Each row is a point on a landscape with many peaks, with its height.
A climber steps from a point to whichever of its 2 nearest points has the largest rise for the distance, and stops where none of them is higher. Distance is the straight distance between rows; heights are no part of it.
k_947 height 53.2: [150 158 126 143 157  67 131 146 113 176  80 156 111 140 139  74 183 170
 128 156]
k_390 height 5.7: [136 153  97 169 145  81 112 178  84 163  52 100 154 140 133  97 124 136
  89 177]
k_586 height 58.9: [ 76 141 103 154 113 122 127 147 117 122 138 127 163  65 114 124 154 198
 139 102]
k_404 height 27.8: [131 134  69 164 134 129 132 166 113 181 127 119 103  94  76 147 115 141
 147 143]
k_902 height 49.1: [126 162 113 176 140  64 105 136 131 133 132 154 143 137 155 113 169 129
 120 137]
k_185 height 49.2: [113 119 207 108 150 102 121 115 156 124 135 121 150 124 135  73 119 145
 130 110]
k_797 height 59.0: [127  81 156  81 146 129 115  74 156 139 135 101  69 150 130 109 133  86
 121  88]
k_137 height 41.4: [127 138 140  78  94 209 159 137 132 139 154 118 102 184 130 127 107 146
 189 128]
k_89 height 54.8: [144 155 173 138 118 102 131 205 131 178  87 103 144 115 142  70 119 201
 132 151]
k_42 height 28.4: [128 104 123 102 126 134 100 128 149 105 133 166 125 151 108  93 127  51
 172 151]
k_933 height 25.7: [151  94  98 123 151 160  89 125  99  96  97 107 206 122 104 109 107  81
 131 128]
k_190 height 51.7: [161 170 111 154 153  67 122 131 112 137  93 161 140 140 157  95 187 143
 104 155]
k_108 height 63.5: [148 117  71 176 141 142 108 143 144 148 145 158  95 168 129  91 141  76
 207 116]
k_102 height 36.3: [100 156 183 101  73 142 140 116 150  84 145 166 154 118 150 133 154 161
 163 144]
k_511 height 7.7: [ 95 113 110 132 116  74 108 104 155 123 121 176 118  99  96  98 162  92
 131 160]
k_901 height 36.6: [ 76 118 191 100  86 119 153  85 172  86 134 131 115 121 144 182  76  87
  87 159]
k_635 height 44.4: [185 142 137 109 149 133 133 142 115 137 100 140 131 157 131 121 119  97
 123 173]
k_204 height 48.3: [110 114  78 169 141 147 136 143 116 135 151 127 107  74  80 216  94 126
  98  92]
k_843 height 40.1: [158 111 117  99 133 164 143 127 123 168 139 125  86 144 103 139 115 121
 171 130]
k_125 height 39.2: [ 78 138 202 111  90 137 127  91 161  79 160 137 150 129 150 145 126 138
 149 116]
k_166 height 30.9: [150 138 119 143 151 122 125 134 113 145 120 119 154 124 129 113 140 150
 123 127]
k_945 height 60.4: [145  85 133 102 164 149 146  89 122 158 130  89  95 104 103 143 103 127
 109  85]
k_858 height 36.7: [139 151 134 105 109 170 139 109 125  92 161 148 135 170 171 119 161 151
 160 107]
k_151 height 44.1: [ 87 139 184 136 110  82 137 131 165 108 128 151 154 114 138 126  84 116
  97 177]
k_268 height 42.0: [174 118 136 104 144 138 134 105 116 148 126 132 103 152 125 136 127 102
 120 139]
k_25 height 41.5: [106  77 138  65 114 130 107  80 164  92 140 141  72 144 130 118 133  35
 105 143]
k_694 height 20.3: [100 127 157 140 100 103 141  87 152 109 150 148 117  93 130 177 136 118
 110 130]
k_958 height 26.0: [126 135  89 132  99 120 145 128 119 132 114 157 131 100  89 169 122 113
 112 187]
k_995 height 33.4: [135  75 106 103 132 130  97  90 149 106 134 149 110 126 112 115 131  23
 131 137]
k_972 height 11.6: [137 106 106 119 129 112 118  75 132  93 145 152 125 110 142 149 166  74
  95 126]
k_552 height 48.4: [120  98 112 126 148 171 110 119 143 156 179  78  71 167 116 153 101  95
 159  59]
k_675 height 58.2: [ 75 125 129 148 127  97 113 134 135 131 120 124 166  82 107  87 134 157
 128 125]
k_872 height 58.6: [160 148 128 160 118 153 137 177 137 157 134 144 116 160 178  79 142 171
 183 129]
k_929 height 45.3: [101 153  90 207 127  69 105 142 137 140 146 135 143 116 121 147 141 112
 119 144]
k_690 height 55.7: [131  83 118 103 135 147 171  89 123 141 122 103 113  73  89 165  77 125
  80 123]
k_146 height 65.8: [157 127  94 100 128 175 146  92 103 132 156 140  69 140 126 166 157 127
 130  94]
k_26 height 48.5: [146 135 159 108 124 162 122 147 127 134 144 107 154 150 135 126 102 120
 144 140]
k_343 height 48.7: [ 96 118 115  97  95 168 121  91 158 100 188 100  73 188 134 169 133 125
 153  67]
k_10 height 26.8: [161  98  82 142 157 128 104 139  96 124  64 126 173 127  95 110 120  87
 134 149]
k_714 height 24.3: [136 106 121 111 136 144 114 105 119  97 125 128 185 115 122 120 116  92
 114 130]
k_634 height 47.2: [201 126 172 130 172 129 114 175  93 129  66 102 166 167 161 108 110 135
 120 150]
k_4 height 26.9: [166 109  81 138 167 175 100 129  92 111 130 125 151 133 126 116 147 115
 163  73]
k_626 height 41.1: [130 131 191 100 140 128 165 100 124 115 125 101 175  98 143 129 101 178
  82 124]
k_824 height 53.3: [101 121 173 139 151  99 132 120 151 154 125 105 148  89 120  88 114 176
 127 104]
k_46 height 5.4: [113 132  98 155 168 114 154 147  87 167  84  83 141  74  97 132 102 205
  82 109]
k_55 height 23.4: [129 126 147 114 107 121 154 105 128 121 125 146 126  99 116 172 109 117
  88 174]
k_966 height 42.5: [ 69 126 200 145 102 107 108 115 173  78 167 119 181 104 152 129 102 126
 130 106]
k_446 height 51.1: [103  75  93 144 142 146 159 114 131 138 147 105 114  64  82 188  60 115
  87  88]
k_333 height 57.2: [150 151 153 156 122 106 129 197 140 167 107 130 128 152 169  54 143 180
 167 134]
k_139 height 62.8: [163 109 111 137 182 142 136 121 106 173 124 100  93 101  99 144 125 154
 117  68]
k_927 height 24.9: [152 123 109 101 128 178 120 103  90  74 144 126 189 126 137 134 146 114
 118 111]
k_448 height 55.1: [150 167 160 131 127  88 140 162 141 175 108 158 113 145 159  77 159 197
 144 162]
k_903 height 16.1: [118  87 117 109 124 131 147  63 135 100 149 126  97  68 126 175 146 120
  74  90]
k_350 height 34.4: [124 167 170 112  78 159 144 157 141  99 143 165 158 134 177  93 156 188
 169 142]
k_82 height 34.6: [124 167 117 145  80 139 132 158 120  92 129 159 174 114 164 105 185 185
 154 135]
k_256 height 29.7: [136 110 121 146 156 124 122 139 121 155 119  96 155 103  99 125  95 125
 128 120]
k_728 height 6.0: [ 97 150  83 141 107  86 131 157 121 178  87 165  94 119  94  74 165 161
 157 180]
k_698 height 9.6: [131 117  98 115 113  99 124  89 132  96 121 179 131 104 108 131 172  92
 108 163]
k_643 height 46.9: [123 135 101 168 149 167 122 168 104 133 169 113 126 104 111 211 102 149
 108  70]
k_177 height 60.2: [156 133  93 170 130 169 133 150 140 140 144 159 105 179 154  83 144 125
 200 125]
k_802 height 61.7: [123 155  82 157 116 137 130 164 108 130 141 145 138 104 127 140 163 185
 144 109]
k_27 height 45.8: [196 139 172 104 169 140 111 168 102 120  86 117 141 193 149 114  97  88
 126 172]
k_648 height 5.9: [112 153  57 154 120  98 122 158  83 160  73 152 116 133 121  69 186 160
 154 156]
k_986 height 49.8: [121  92 143  49 126 145 112  87 165 102 130 126  62 184 133  95 140  59
 137 112]
k_519 height 31.2: [105 119 160 100  71 124 160  81 159  85 125 141  88 128 145 211  97  61
  72 179]
k_821 height 40.6: [ 89 137 220 107  95 101 150 125 172  86 141 149 123 131 136 156  68  97
  94 185]
k_838 height 49.0: [178 147 169 136 175  90 128 151 113 147  80 116 165 150 151 111 106 134
  83 163]
k_141 height 25.8: [131 137 134 120  83 123 142 107 150 119 149 146  86 147 136 206 111  62
 111 190]
k_396 height 5.8: [139 161  71 174 134  95 110 181  86 171  79 116 131 135 130  94 157 145
 135 155]
k_399 height 27.3: [113 150  50 168 117 111 131 153 105 160 111 133 119  99  78 175 123 125
 110 181]
k_880 height 54.5: [121 143 163 117 105 146 121 116 136 102 168 101 157 149 151 165 105 112
 121 123]
k_467 height 27.6: [173  92  76 151 175 151 104 139  89 131  87 106 154 131 104 127 130 104
 155  98]
k_455 height 45.7: [ 88 113 209 124 138  97 113 112 168  98 150 115 168 128 147  99  96 110
 102 116]
k_579 height 33.5: [130 155 132 121  95 131 122 184 112 121 105 134 189 125 153  75 151 187
 139 145]
k_83 height 18.5: [100 126 139 146 129 113 135 102 134 122 153 134 133  77 119 154 136 156
 114 105]
k_612 height 52.8: [110 154 148 132 121  83 113 195 104 165  53 114 150 127 128  56 134 181
 113 167]
k_263 height 44.6: [150 149 195  82 133 154 151 122 120 135 137  94 143 141 149 129 107 183
 122 114]
k_977 height 26.1: [168 124  88 123 149 164 108 105  97 104 151 133 143 152 146 139 159  88
 134  96]
k_803 height 52.0: [122 104 147 104 141 141 123  88 152 145 164  81  72 167 131 148 119 112
 124  62]
k_703 height 63.8: [151 143 100 130 129 167 143 127  99 118 159 141 122 116 132 164 158 163
 138  96]
k_725 height 5.5: [135 138 101 160 155  94 132 165  85 179  66  86 144 101 111 114 114 176
  94 139]
k_12 height 39.0: [104 128 131  81  86 188 134 109 139  93 172 137 118 169 135 130 132 123
 179 118]
k_293 height 49.5: [108 155 151 128 144  65 122 177 116 114  61 135 178 122 131  66 103 136
  74 186]
k_759 height 45.1: [122 134 116  97 111 173 136 103 162 128 171  94  70 227 144 130 120 120
 171  71]
k_480 height 46.8: [135 134 100 121 129 179 133 135 128 153 181  91  69 199 128 169 107 117
 166  87]
k_818 height 42.6: [140 152 173  67 102 184 169 137 125 159 146 106 106 167 135 140 106 180
 152 128]
k_221 height 6.5: [ 83 135  90 148 113  77 116 132 140 141 113 182 109 109 103  77 174 127
 164 169]
k_529 height 32.1: [133 146 151 128 129 116 120 153 127 129 117 147 160 134 140  89 149 137
 141 152]
k_160 height 55.2: [ 83 114 136 112 101 161 124  83 145  82 183  86  98 142 139 206 127 115
 121  52]
k_897 height 64.8: [ 88 134 158 125 101 149 110 102 155  91 190  80 134 159 154 182 106 111
 126  78]
k_835 height 64.2: [163 112 101 108 164 155 145 102 105 157 150 125  53 116 113 173 151 139
 108  62]
k_194 height 35.6: [144 164 110 130 101 174 136 134 110  78 148 159 167 139 174 129 176 167
 158 119]
k_905 height 51.2: [159 152 176 125 153  85 118 191 112 136  52 121 158 142 138  70 117 157
 100 173]
k_266 height 40.0: [114 144 117 197 115  90 104 128 160 124 177 145 116 118 132 183 136  94
 139 118]
k_787 height 47.3: [100 134 180 137 148  57 131 133 150 101 101 142 172 113 134  87  96 126
  69 167]
k_103 height 14.0: [111  82 115 127 123  98 136  57 148  97 132 141 103  82 143 162 139  82
  65 121]
k_967 height 17.4: [ 95 103 101 143 129 108 159  81 133 112 131 140 108  49 103 178 135 150
  86  98]
k_794 height 69.0: [154  99  82 156 140 149 110 155 133 170 128 137  89 154  91 116 110  76
 203 135]
k_183 height 28.5: [140  95  85 156 155 153 114 159 111 167 116 100 129 107  70 132  91 120
 172 117]

Two climbers start at each pair of points below. Name the first point that both come to, or write none.
k_725 and k_902: none
k_698 and k_929: none
k_46 and k_55: k_256

Where does a climber stop that starts at each point below?
k_190: k_794
k_204: k_146
k_612: k_794
k_350: k_146
